Points, in no order, along strands that fork and pass close to each other.
(in the rows, 128 means zero)
Points whose rows are less than 123 apart are linked; no others are. Some points are linked to none.
z_61: [109 173 141 144 105 109 171 104  75 169 176 111  99  89 147 152  84 107
 119 160 130 198 117  72 176 144 127 171 154 195 159 159 121 114 103 112
 108 161 119 122  70 132 123 127 142  76 139 143 115 126 100 166  99  79
 133]
z_469: [ 97 146 119 134  84 105  81 145 124 121 160  89 116 177 134 121 118 148
  92 153 134 178 105 117  66 120  92 137 124 151  82 203 130 165 141 115
 119 153  93  98 111 174 120  99  63 166 130 118 148 137 161 165  93 164
  82]
z_146: [125 128 152 151  71  85 155 130 117 180 177  80 115 132 122 137 103 125
 100  97 148 155 166 127 118 146 102  99 118 207 140 162 111 131 113  75
  97 119 118 108 119 134  68 134  84 128 105 153 167  85  84 145  88 122
 122]
z_18: [165  96 160 166  83  71 109 144 140  77 194 125 170 198 142 124 181  50
 166 121 131 115 162 130 108 142 166 155 133 137 117 146 157 108 140 169
 136  87 126 115  91 182 129 149 131 156 131 104  97  63  95 137 104  71
 165]
z_782: [103 148 102 134  53 107 109 139 141 112 175 148 124 162 118 120 108 148
 117 109 104 164 130 123 169 107 110 169 129 170 122 166  91 136 123 148
 154 110 116  70 138 127  82 135 109 105 169 105  95 113 103 152  92 107
 108]
z_39: [143 131 158 180  52  65 137 112 127 103 194 144 141 176 135 125 126  62
 145 112 112 146 161 107 143 152 157 162 122 177 138 169 112 116 140 172
 148 127 120  99  88 163  95 143 139 127 137 109  92  54  85 137  86  54
 148]
z_4: [131 139 138 145 122  95  87 150 101 139 191  94 110 161 159 124 154  91
 135 174 163 179 105  92  87 134 141 154 147 169 111 190 182 113 118 136
  83 127 120 124  73 169 127 121  86 168 136 131 123 131 127 185  97 135
 127]
z_489: [174  80 170 165  96  64 128 150 159  77 176 101 171 203 135 124 189  52
 158 104 144 105 180 142  72 160 156 117 120 145 108 133 155 122 136 136
 129  91 110 128  99 194 130 152 120 173  98 119 120  51  92 110 108  78
 158]
z_633: [ 61 180 105  94 100 150 139 113 113 167 124 133  97  75 131 152  74 197
  88 136 118 178  91 117 197 101  70 169 164 156 149 136  97 153  90  84
 133 148 121 103 152  74 135 105 138  71 168 133 128 183 127 164 120 134
  98]
z_693: [173  91 166 162 139  97 130 119 124  78 142 110 171 158 156 138 164  28
 167 159 135 116 140 108  93 159 185 149 127 109 125 141 165 116 167 179
 136 148 120 161  62 185 191 142 153 145 112 106 115  93 128 117 143  74
 160]
z_394: [146 126 111 103 199 152 136 127 128 134  82 175 118  81 111 130 148 156
 145 100 138  58 146 156 161 123 158  99 135  90 149  72 138 118 130 145
 134  79 166 155 178  80 118 142 181  99 138 150 112 149 120 116 175 128
 168]
z_835: [137 132 130 116 167 133  98 149 106 132 141 127 128 116 139 122 151 105
 154 160 136 135  93 104 137 123 144 156 152 111 136 125 165 108 120 154
 117 124 150 151 113 139 151 129 119 133 150 119 118 152 151 162 143 129
 141]
z_180: [ 93 150 123 113  80 142 164 106 131 163 118 136 114  87 114 141  86 156
 105  98 117 152 140 131 185 121  98 127 135 172 158 128  79 142 103  91
 133 136 123 110 143  79 111 117 132  93 133 143 130 125  99 127 109 116
 129]
z_427: [ 71 160 122  99 120 153 122 131 123 165 115 118 104  89 124 128 104 179
  94 124 128 155 104 133 146 104  82 119 146 141 135 132 110 148  99  81
 125 143 128 119 159  92 129  98 103 116 139 140 156 174 146 151 122 165
 106]
z_645: [140  89  97  96 192 159  92 163 180  63  95 143 151 176 115 116 175 186
 129 118 142  52 124 190  57  98 123  98  75  30  75  63 147 131 142 127
 140  76 118 123 182 128 126 132 125 177 137 112 135 181 166  78 158 186
 116]
z_447: [129 115 133 161  46  45  88 158 173  92 195 129 142 223 116 101 159 114
 124  98 126 145 162 139  69 128 113 132 121 158  94 177 120 140 136 143
 146  93  95  74 117 187  76 147  71 182 134 103 109  63 118 127  80 108
 104]
z_410: [ 82 164  96 103  77 149 135 111 127 142 137 151 117 104 126 144  82 180
 105 127  99 166 102 129 205 108  89 178 140 153 141 135  85 143 110 117
 153 131 122  85 149  88 117 115 143  68 172 118 104 149 107 149 110 117
 111]
z_211: [141 134 173 136 168  93 136 169  82 218 162  75  94  91 151 113 128 106
 122 140 176 149 146 100 117 145 131 102 155 177 159 152 177  87  82  81
  60 113 150 167 128 132  94 154  92 137 110 166 187 133 108 157 133 144
 127]
z_772: [100 113  99 114 120 162 125 134 174 107  84 152 141 138  89 126 120 205
  92  76 114  98 158 182 116  92  89  59 101  91 107  94  83 165 119  74
 125 100 122  96 181  94  89 114 106 162 124 134 145 140 131  86 118 191
 120]
z_431: [154 126 146 128 210 124 150 127 109 148  74  78  98 107 143 117 134 100
 115 155 160 105 122 107  57 160 147  79 130 122 120 143 160 154 135 128
  94 176 122 191 125 151 177 126 112 161  62 159 178 140 163 126 166 163
  95]
z_893: [147 107 106 116 117 148  97 136 153  99 135 170 148 142 115 129 142 147
 160 113 117  81 126 166 167 114 132 141 107  91 135  78 127  99 139 148
 150  72 146 114 155 117  96 143 155 106 175 110  92 134 107 115 134 114
 166]
z_258: [134 113 113  95 187 157  85 164 152 115 114 157 123 119 109 113 155 180
 137 104 141  70 124 175 119 108 121 102 118  69 126  69 146 119 113 117
 129  61 145 134 186 103  99 138 128 138 158 129 132 168 133 120 156 162
 140]
z_234: [ 87 131  97  98 111 178 111 129 157 113  89 140 137 131 109 124 114 212
  98 104 106 116 113 169 117  95  81  94 108  90 105 108  95 156 128  91
 144 127 121 103 176 102 116 102 100 140 132 124 148 164 153 105 122 194
  94]
z_317: [132 113 109 146  73 144 153  92 167  96  96 178 164 156  98 135 111 149
 119  76  97 119 164 155 175 122 126  98  96 120 124  98  74 141 152 132
 160 119 120 105 160  98  95 136 157 126 124 127  99  89 103  66 110 118
 146]
z_29: [131 116 146 151  48  63 112 154 159 119 194 118 133 192 110 115 146 122
 114  76 135 140 175 146  89 125 106 107 119 181 114 165 106 146 119 110
 138  91 104  77 130 161  50 148  77 169 124 126 132  66  96 139  79 108
 117]
z_361: [108 125  89 125  99 160 173  75 155 111  43 173 154 117 104 152  89 175
  99 103  86 128 146 143 161 112 116  97  96 101 121  98  63 166 166 118
 149 167 120 127 155  95 138 113 160 126 104 136 115 119 152  46 132 151
 123]
z_367: [130 141 156 163  50  79 170 104 114 156 183 119 122 138 125 138  96  98
 123  95 123 163 165 111 164 149 130 135 117 212 151 161  97 119 114 123
 131 127 119 104 105 135  73 146 122 105 122 139 127  66  64 139  85  67
 138]
z_790: [141 117 157 139 155 100 143 146 117 178 131  74 108 112 123 117 128 111
 115 122 161 120 150 124  86 145 119  72 128 161 139 141 148 127 104  82
  79 126 131 156 126 136 116 132  84 155  90 153 187 114 121 132 128 151
 118]
z_457: [141 112 113 124 147 163 138  85 142  93  53 131 154 140 133 145 122 129
 123 155  98 127 108 122  90 141 141 113  96  78  91 125 110 155 186 160
 160 209 102 153 109 138 197 103 147 146  91 119 127 136 188  79 159 149
 100]
z_231: [122 127 149 129 173 121 144 140 117 173  99  79  95 105 126 112 125 133
  99 124 158 120 138 124  74 139 111  61 129 140 137 137 141 149 106  78
  85 146 127 162 135 128 128 118  84 160  85 159 190 139 151 125 141 179
  99]
z_390: [115 128  90 108  90 168 121 111 166 126 102 185 128 115 102 134 107 200
 126  87 115 103 138 177 197 101 108 120 110 104 141  80  82 123 120 108
 150  89 134  98 185  77  80 128 155  89 165 125 103 128  92  97 117 130
 147]
z_113: [ 95 148  80  87 137 183 124  97 139 132  72 168 116  88 131 140 101 200
 122 135 109 108  75 147 166 103 103 155 112  77 126  86 104 124 138 134
 159 144 139 123 162  90 142 109 157  83 158 118 111 178 158 105 153 160
 109]
z_221: [146  98 111  88 223 151  81 182 159  78 101 145 135 158 115 101 181 181
 137 119 155  48 121 182  65 105 131 108  98  30  92  66 165 132 129 130
 127  56 134 137 193 121 122 144 130 170 142 122 142 186 159 100 171 180
 125]
z_524: [120 144 117 141 112 103  60 148 112 119 182 100 106 180 159 117 146 101
 121 188 151 186  93  89  65 126 137 167 146 150  81 218 178 126 132 148
  92 132  99 109  63 170 144 108  72 178 141 116 114 143 150 188  90 152
 104]
z_75: [150 129 169 141 152  86 112 170  81 196 192  76 110 125 161 119 151  86
 141 156 179 164 135  93 106 145 141 129 158 185 145 164 196  78  83 106
  52 109 149 160  99 154  94 156  85 151 124 161 159 123  99 175 120 130
 144]
z_84: [178 120 160 142 212 124 154 117 103 116  87  99 130 111 154 130 152  57
 158 171 151 106 114  93  81 169 187 125 143 107 124 139 171 132 157 177
 119 183 127 193  89 164 202 135 155 134  78 134 140 137 156 132 180 109
 134]
z_343: [ 86 160  84 126  68 166 156  79 141 104 102 159 133 144 128 139  71 185
 104 133  72 163  88 124 170 117  98 184 108 121 120 134  68 149 154 144
 181 184 103  88 136  99 141 100 158  86 137 100  97 137 138 102 112 133
  86]
z_853: [119 138 147 148  49  86 173 115 125 174 166 105 116 128 114 137  87 131
 100  75 133 159 176 124 153 142 105 108 119 214 152 161  86 139 105  84
 116 117 113 101 130 115  58 137 104 109 112 154 149  80  66 136  80  99
 128]
z_582: [147 110 110 121 127 137  84 149 139  94 154 154 149 151 128 125 154 124
 166 134 118  93 112 149 157 113 139 167 121  90 129  97 151  93 138 161
 143  72 150 115 135 134 114 142 143 114 176 102  90 141 119 137 132 113
 164]
z_626: [137 148 113 101 214 162 153 110 100 153  60 165 107  58 124 133 137 147
 129 116 138  72 126 135 159 127 153 102 151 100 148  88 135 127 129 150
 129 121 172 163 172  75 145 125 184 100 110 160 124 153 137 125 178 141
 145]
z_766: [125 126 127 144  69 135 159  99 148 117 126 171 147 133 110 135 106 121
 136  86  99 128 161 140 192 134 134 124 113 145 149 109  80 121 133 144
 161 124 132 108 137  98 102 136 164 100 138 127 101  90  89 101 105  85
 156]
z_880: [151 137 145 118 200 129 179 117  93 173  95 145 107  50 118 125 141 112
 147 100 143  79 161 124 166 133 163  96 161 148 172 106 134 107 105 129
 104 110 176 160 150  80 125 145 172  95 105 166 130 124 100 126 165 111
 157]
z_819: [132 140 148 153 109 119 144 100 101 129 148 120 127 125 136 136 110  78
 144 159 108 162 119  91 133 150 144 154 127 153 140 148 124 123 139 153
 132 177 118 133  70 158 153 121 142 119 121 124 117 104 123 141 115  86
 136]
z_572: [ 97 125 108 105 114 166  82 152 158 100 122 125 140 164 113 117 131 198
 104 119 112 116 102 169  92  93  78 107 106  95  88 121 114 147 123 103
 147 117 122  94 169 130 110 102  82 154 140 110 149 164 159 130 115 196
  89]
z_88: [123 132 155 154 103  84 161 145  97 218 178  55 109 110 137 141  94 127
  90 123 159 170 159 111 110 163 102  90 133 202 144 175 136 115 108  59
  67 125 127 132 114 130  75 142  74 120  95 157 193 100  88 154  98 145
 114]
z_725: [112 151  93  88 184 172 132 100 124 149  59 176 105  64 126 138 120 183
 127 129 124  86  92 143 164 115 130 129 136  77 142  80 121 122 134 145
 145 124 157 144 171  79 142 118 174  87 141 142 115 172 153 118 172 151
 133]
z_167: [131 122 118 136 122 162 158  69 132 107  67 141 148 126 131 148 107 119
 126 150  91 142 119 112 116 145 143 118 102 101 114 126  94 153 177 153
 160 209 101 148  97 127 183 109 161 128  98 123 117 118 171  81 145 122
 115]
z_761: [101 163 130 145  77 138 178  74 111 133 119 129 118 116 127 143  74 127
 110 142  88 176 115  93 160 153 118 158 123 156 144 143  82 147 141 130
 156 195  99 120  91 117 150 111 153  93 114 129 114 110 125 123 110  86
 113]
z_397: [123 137 104 110 152 166 125 107 121 122 100 157 131  99 135 141 122 133
 146 156 105 121  91 119 155 126 137 162 122  84 129 109 124 114 152 166
 156 153 141 141 116 116 163 118 162  94 144 108 106 153 162 127 155 126
 130]
z_515: [152 100 140 148  99  99  93 150 135  85 181 133 163 182 136 125 171  75
 162 128 121 115 142 131 126 129 150 159 136 123 114 134 154 108 138 167
 135  86 138 113 104 167 127 145 128 149 141 104  96  90 109 147 108  91
 156]
z_478: [ 85 153  81  99  88 181 131  91 147 119  90 157 131 120 126 142  85 202
 107 131  91 137  85 151 168 104  92 161 106 104 120 110  80 143 143 130
 167 158 120  96 159  92 134 103 150  88 152 106 108 157 145 104 124 157
  94]
z_408: [135 105 164 116 195 124 106 211 133 156 160 124 104 109 100  92 163 145
 127  77 171  92 176 171 113 103 119  70 154 129 149  98 151 119  50  70
  86  36 157 131 183 101  64 153 106 166 137 148 170 139 100 147 143 164
 146]
z_150: [155  79  97 105 162 158  91 144 176  56  96 130 169 192 125 121 164 163
 132 137 128  78 108 167  54 109 123 116  82  44  68  81 143 134 169 141
 155 117 111 124 154 148 154 119 119 174 126  97 127 160 180  81 149 181
 100]
z_936: [113 119  87 112 114 159 147 105 165 121  73 188 131 100  92 144 106 193
 114  73 112  98 161 171 187  99 112  86 111 102 140  74  72 144 129 100
 134 100 138 113 179  76  89 129 155 110 140 142 110 121 109  69 129 145
 152]
z_71: [158 103 150 145 148 113 114 135 140 116 115  79 131 156 135 128 144  84
 126 152 150 127 126 120  46 152 133  95 116 122 104 143 154 149 145 128
 116 162 105 161 101 179 172 120  92 178  88 132 157 114 150 124 135 139
 112]
z_78: [149 106 147 145 120 102  96 146 140 112 151  82 141 175 132 125 156  90
 128 148 143 137 124 124  53 142 123 114 123 137  99 156 161 144 137 130
 115 139 108 137 103 191 149 121  86 185 108 125 151 104 139 143 114 134
 115]
z_968: [126 130 122 138  90 153 165  86 129 126 126 189 145  98 126 147  98 113
 152 110  99 119 144 135 219 137 153 148 122 128 172  98  89 103 134 155
 165 127 147 124 126  92 118 143 199  69 157 121  86 105 101 106 129  68
 168]
z_45: [109 171 143 138 132 133 176  91  78 162 148 125 100  75 145 147  85  99
 131 170 117 183 101  68 173 149 137 171 157 167 162 143 118 111 113 126
 126 187 117 139  64 131 154 124 160  77 132 135 109 132 126 157 120  77
 131]
z_69: [128 134 147 125 184 130 130 129 115 156  86  84  99 106 134 113 130 125
 103 147 153 128 116 114  66 141 116  75 126 124 126 144 146 157 123 104
 102 171 119 171 129 140 162 114  93 165  85 148 182 152 171 137 154 176
  93]
z_87: [143 146 157 168 119 111 168  87  88 153 149  88 112 115 150 146  83  79
 131 172 127 183 110  79 108 172 144 144 125 161 135 162 134 127 145 128
 110 196 103 154  44 173 156 121 128 115  98 133 138  93 125 141 113  94
 120]
z_73: [126 127 161 108 206 130 122 192 106 174 124 113  85  92 115  81 151 147
 111  96 168  97 165 146  99 105 117  59 155 137 149 114 154 129  58  66
  79  73 157 149 186 102  86 139 103 157 118 163 183 153 130 143 156 182
 121]
z_498: [139 116  99 115  92 156 103 121 161 106 132 187 133 134 109 131 122 171
 153  93 115  86 136 172 204 107 127 141 105 103 146  77 102  97 125 134
 150  69 141  98 177  98  71 142 166  80 184 113  83 124  84 107 122 105
 168]
z_138: [ 50 174 119  96 108 136 138 133 111 185 124 113  89  77 133 144  82 194
  73 122 134 181 106 120 166 107  64 138 164 164 149 148 114 153  81  54
 113 147 121 114 162  74 123  97 115  91 157 148 165 192 135 168 119 156
  96]
z_48: [173  79 154 161 118  90 111 139 151  52 151 110 189 196 148 123 189  44
 167 144 135 106 152 131  80 151 179 146 122  94 104 131 169 118 170 177
 146 113 119 141  86 189 182 147 144 158 114  95 103  79 125 105 132  81
 159]
z_154: [164  97 146 132 184 122 108 148 141  98 103  93 142 151 138 120 172  79
 148 154 153 107 124 122  57 147 155 114 134  94 102 124 170 140 149 155
 124 149 120 172 109 169 187 133 113 173  99 121 146 134 164 126 157 133
 123]
z_639: [111 114  94 113 139 153 148 128 164 118  72 169 130 109  87 134 116 191
 101  70 120  98 177 177 142  93 105  51 113 100 127  85  79 164 122  80
 114 101 137 112 177  86  90 122 130 146 122 146 134 126 123  72 132 172
 137]
z_198: [146 116 156 121 169 121 118 164 123 155 142 119 120 105 117 113 158 111
 141 107 153 110 145 133 127 124 133 102 148 146 147 109 149 109  91 110
 104  88 153 149 145 123 109 144 112 148 128 142 151 131 112 147 141 130
 148]
z_480: [ 85 155 111 125  78 133 103 124 132 121 132 105 122 155 123 126 102 172
  89 141 105 168 100 127  95 115  84 141 116 141  97 176 105 170 147 109
 143 170  96  93 131 141 130  94  83 143 129 115 141 148 159 147 105 162
  77]
z_123: [129 140 126 142 108 121 105 128 106 116 169 123 128 144 138 133 131  90
 145 167 115 165 105  91 134 125 139 174 138 143 117 162 144 121 137 158
 122 146 124 115  79 157 147 117 122 133 143 112 103 124 133 161 107 108
 133]
z_195: [168  86 131 127 165 119  91 153 148  66 120 105 171 182 146 122 180  80
 157 168 142 104 110 129  64 138 162 146 127  66  89 122 179 127 172 176
 141 129 120 154  99 182 202 134 123 164 119  98 123 133 166 114 156 128
 136]
z_375: [140  98 116 108 166 156  91 140 159  82  88 114 157 165 124 123 153 141
 131 148 122 103 105 146  58 125 123 112 105  60  80 111 144 143 161 146
 146 148 115 141 135 151 176 110 106 171 113 107 138 157 184 108 152 180
  94]
z_999: [179  77 170 157 140  79 140 151 145  99 154  93 166 161 132 125 186  47
 167 111 158  86 181 133  80 156 167  98 126 138 126 118 160 108 129 134
 114  97 126 151 101 170 147 166 124 163  93 133 133  76  95 105 138  87
 165]
z_891: [ 99 168 145 101 181 137 127 147  83 196 122 118  84  51 144 116 122 136
 121 141 158 160 100 103 156 117 121 136 174 151 161 128 157 113  82 105
 102 131 157 151 152 100 124 128 128 110 138 157 151 176 143 171 148 143
 124]
z_259: [ 86 159 109 117  53 137 168  93 139 148 125 154 119 105 113 144  70 173
  99  99 102 165 134 127 210 122  95 154 138 170 159 135  68 156 102 103
 150 141 113  93 152  72 106 119 151  73 151 135 110 123  91 131 103  98
 119]
z_844: [122 152 155 149  74  95 175 107  94 177 182 110 113 108 137 143  90 101
 128 124 129 175 150  94 174 149 127 149 132 209 158 158 109 116 107 113
 115 142 126 110  93 128  94 139 136  87 126 143 129  93  74 150  91  69
 140]
z_327: [114 126 111 134 102 155 166  80 145 119  63 139 141 123 112 142 102 141
 108 116  98 140 133 123 127 137 121  99 100 118 119 123  77 163 160 122
 147 186 107 130 121 115 153 106 142 137  93 140 129 112 149  74 129 139
 116]
z_294: [151 116 113 138 141 136  92 127 111  78 141 137 151 158 150 132 146  81
 168 183 103 128  91 109 127 128 167 193 127  76 113 137 167 107 167 193
 139 137 134 131  76 159 186 125 150 127 150  84  88 139 155 140 135 116
 139]
z_133: [141 104 131 149  74  77  78 162 164  79 180 125 153 217 124 108 170 112
 133 120 121 131 145 144  65 123 116 137 122 131  82 164 134 139 142 148
 143  99 107  83 120 191 103 136  81 183 127 103 114  83 129 135  94 120
 108]
z_477: [114 143  93 124 104 165 127 103 127 109 121 162 132 123 134 138  97 145
 136 156  82 142  90 126 174 118 126 185 111 105 127 117 101 119 150 163
 168 156 131 105 120 119 151 114 164  85 153 100  90 141 143 122 125 119
 119]
z_59: [147  97 155 125 178 116 125 187 148 140 148 126 121 115  96 108 169 124
 135  78 154  85 181 163 112 117 127  69 140 133 142  97 139 122  79  91
  94  54 151 133 163 109  85 153 107 169 124 146 156 122  96 132 142 145
 153]
z_107: [107 174 143 125 167 131 163 107  71 182 135 115  87  54 155 140  97 114
 129 178 137 184  85  63 157 140 134 163 168 158 160 141 142 110 102 121
 103 182 130 151  84 123 154 121 145  89 128 149 132 157 142 166 139 108
 123]
z_291: [ 97 156 120 139  56 127 164  89 129 130 125 129 124 138 117 132  82 145
  98 114  97 171 128 113 149 141 101 146 114 167 133 153  73 162 138 119
 154 173  96 103 125 111 118 112 123 111 117 127 123 105 117 124  97 108
 108]
z_640: [104 142 135 114 111 134 148 134 127 178 136 125 105  78 107 130 108 151
 109  88 135 137 151 139 169 113  99 102 148 175 160 123 105 129  85  77
 113 110 139 118 157  85  95 126 112 110 131 149 147 132  94 139 114 129
 136]
z_511: [119 144  97 124 100 165 141  86 125 113 119 185 136 109 137 146  96 135
 148 143  89 120 107 130 210 124 139 184 112 104 154 101 101 100 143 167
 173 140 140 115 119 100 135 128 196  60 171 101  80 136 123 110 129  88
 149]
z_752: [103 183 140 103 193 138 130 137  65 191 119 112  77  52 164 117 117 128
 121 174 150 180  73  76 149 125 129 158 183 145 157 135 164 115  90 117
  96 163 147 162 125 109 150 123 139 108 134 161 144 183 163 180 152 142
 111]
z_765: [183  89 173 159 160  85 138 144 123  95 145  94 162 152 151 124 182  31
 175 144 162 102 153 115  82 159 186 134 140 122 129 132 181 105 142 161
 112 119 129 171  79 186 174 160 130 148 102 122 131  93 114 121 148  76
 164]
z_149: [148 113 159 136 138 104 178 123 122 177 138 124 115  81 106 126 127 100
 143  86 140  99 191 129 155 136 138  78 132 176 169 122 115 102  96  98
  88 103 153 144 128 102  95 152 128 118 101 162 147  95  73 109 133 109
 156]
z_186: [132 126 165 151 136  90 145 151  97 204 164  61 109 112 141 131 115 111
 106 136 168 153 145 108  95 157 112  87 135 182 139 159 156 114 103  77
  68 129 131 150 111 144  95 137  76 143  95 158 191 112 106 149 112 150
 115]
z_562: [104 147 146  98 185 143 112 175 102 183 118 119  85  72 124  99 131 156
 107 110 160 128 132 135 134 104 106  92 166 141 156 115 149 124  70  79
 101  95 158 143 183  93  97 128 107 131 135 156 168 172 138 157 146 175
 122]
z_846: [ 99 161  77 116  86 158 123 104 129 115 142 166 115 125 137 139  86 174
 126 149  91 152  84 128 205 101 106 206 122 126 133 130  95 122 126 153
 163 129 126  82 138 105 128 113 161  62 181  98  85 152 121 137 110 118
 110]
z_23: [137 109 100 106 154 175 103 108 154  83  69 122 153 156 133 134 129 158
 124 161  98 118  84 137  75 119 124 130  90  58  79 116 126 144 186 158
 163 188 108 138 128 143 189  96 126 152 111 100 127 160 200  89 155 185
  82]
z_159: [179 118 161 145 208 115 164 121 107 133  79  78 113 111 150 128 138  64
 140 164 164 105 122 100  60 173 175  96 131 120 118 149 169 142 151 154
 100 188 119 197  97 166 194 132 132 150  55 150 166 128 149 125 173 131
 112]
z_445: [153 106 121  95 216 141  88 177 142  98 108 148 130 131 114 104 179 156
 150 116 153  50 122 166 105 118 147 120 122  54 117  66 168 118 125 136
 129  47 146 145 181 116 115 156 140 146 148 127 129 170 137 118 173 149
 153]
z_206: [121 119  85 135  78 158 161  78 168  95  70 191 165 148 104 144  96 179
 110  94  89 116 139 155 179 111 125 111  83  99 117  90  69 145 170 133
 164 140 120 110 167  94 110 120 168 116 123 124  95 107 133  48 116 138
 136]
z_102: [153 127 151 118 198 124 158 140 103 163 109 128 110  72 121 117 151 106
 145 107 150  88 154 122 139 138 152  92 157 141 161 108 145 109 105 123
 102 107 163 167 146 103 125 147 139 124 106 159 146 133 113 133 165 124
 145]
z_714: [166  96 117 135 160 140 107 115 122  67 114 137 168 158 155 133 154  83
 167 182 114 103  97 115 113 137 179 183 115  55 109 123 164 112 188 201
 158 149 127 149  80 158 202 129 170 122 138  79  97 141 175 112 157 111
 143]
z_322: [126 145 111 169  64 108 125 109 129  88 166 155 138 179 130 126 105 101
 134 137  82 157 123 103 154 134 145 189 117 140 117 171 107 122 156 187
 167 147 111  82  97 147 125 127 146 110 148  85  80  94 119 134  92  88
 118]
z_483: [103 149 138 106 159 141 119 145 115 170 117 118 103  76 122 114 126 147
 113 119 145 137 116 126 135 112 107 105 152 142 146 121 137 130  96  95
 112 126 144 142 158 103 123 117 104 129 132 148 161 164 142 147 138 159
 121]
z_261: [100 146 142 103 131 132 135 156 119 198 141 124  90  64 109 119 111 168
 105  84 156 141 155 142 183  97  97 100 170 176 172 119 121 117  61  61
 101  88 154 120 177  72  75 128 114  98 152 149 156 155  90 155 125 142
 144]
z_547: [178  64 136 134 154 112 111 152 163  44 129 111 191 196 140 123 193  74
 162 147 147  82 142 143  67 141 177 134 115  66  87 103 169 120 177 171
 159  99 116 147 109 178 193 155 146 160 117  91 109 109 150  85 152 106
 160]
z_465: [145 107 136 145 102  89  77 157 148  89 171 103 150 201 132 117 171  94
 132 142 135 135 128 132  59 130 123 137 128 128  84 167 155 138 142 140
 125 117 111 108 104 194 136 124  82 189 122 113 123  95 135 146  98 128
 116]
z_144: [107 127 132 138  82  86  82 163 135 127 178  90 123 182 129 118 145 140
  98 126 148 160 133 132  63 118  95 113 129 165  91 188 137 149 120 102
 113 116 108  94 124 176  85 120  55 178 132 132 154 122 137 169  87 150
 101]
z_169: [ 94 151 113 126  68 142 127 107 140 120 118 121 131 150 117 129  98 166
  98 129  92 160 112 131 120 126  91 137 109 138 106 155  84 167 150 121
 154 176  99  98 133 121 132 102 107 131 118 120 128 128 146 126 105 144
  89]
z_768: [140 131 112 109 175 150 110 130 109 122 119 155 131  98 138 130 141 113
 163 154 124 105  93 121 157 128 157 166 137  83 142 102 156 101 138 176
 143 117 158 151 124 125 149 133 158 101 159 112 103 162 151 146 162 114
 154]
z_842: [132 151 128 112 199 145 190  98  93 172  65 153 101  42 122 133 125 133
 123 108 135  87 149 126 165 126 150  90 159 137 162 105 118 131 114 124
 110 137 171 160 155  72 141 126 174  97  94 169 133 133 118 119 171 133
 142]
z_829: [149 112 109 140 109 122  89 139 126  83 169 155 156 164 141 130 149  94
 169 148 109 111 114 130 155 121 156 190 127 103 122 126 154  92 150 184
 144  91 148 107 106 149 131 141 149 116 168  89  81 121 119 145 117 103
 162]
z_983: [144 116 132 138 134 128  98 131 116 103 147 124 143 146 140 131 150  81
 156 164 118 139 105 107 115 131 148 163 133 111 115 140 157 115 145 171
 128 140 133 133  88 161 166 123 124 141 139 107 109 129 145 150 131 114
 138]
z_209: [147 114 113 107 158 148 116 135 141 125 116 174 132  99 114 128 146 144
 164 104 133  73 135 159 178 117 147 123 128  93 155  70 132  99 124 141
 139  67 159 139 164  95 102 149 167  93 167 127 101 142 109 117 156 109
 176]
z_519: [ 93 162 109 142  71 157 176  61 129 111 102 159 133 132 126 145  70 149
 108 143  70 171 106 106 168 142 118 169 112 127 133 135  67 149 155 144
 176 205  98 112 103 104 160 109 171  90 117 112 101 119 141  98 117 105
 108]
z_608: [147 131 158 146 140  84  98 160  92 163 202  79 111 157 170 124 161  74
 145 171 181 169 117  91  90 144 151 141 156 179 124 181 202  90 102 126
  62 111 134 151  71 165 117 142  83 166 128 146 137 119 111 189 104 132
 144]

A fork is a point with three links, a tip a point with one. Leave the first point through the second and follow the links. Name the first fork or tip that comes.
z_327, z_167 -> z_258
z_693, z_48 -> z_29
z_562, z_73 -> z_626
z_498, z_390 -> z_572
z_343, z_519 -> z_144
z_375, z_23 -> z_477

Follow the links from the first point to the second, and from the first to the third. Name the last point that the two ways share.
z_844, z_983, z_394 -> z_483
z_167, z_819, z_408 -> z_477
z_639, z_829, z_408 -> z_893
z_18, z_291, z_936 -> z_893
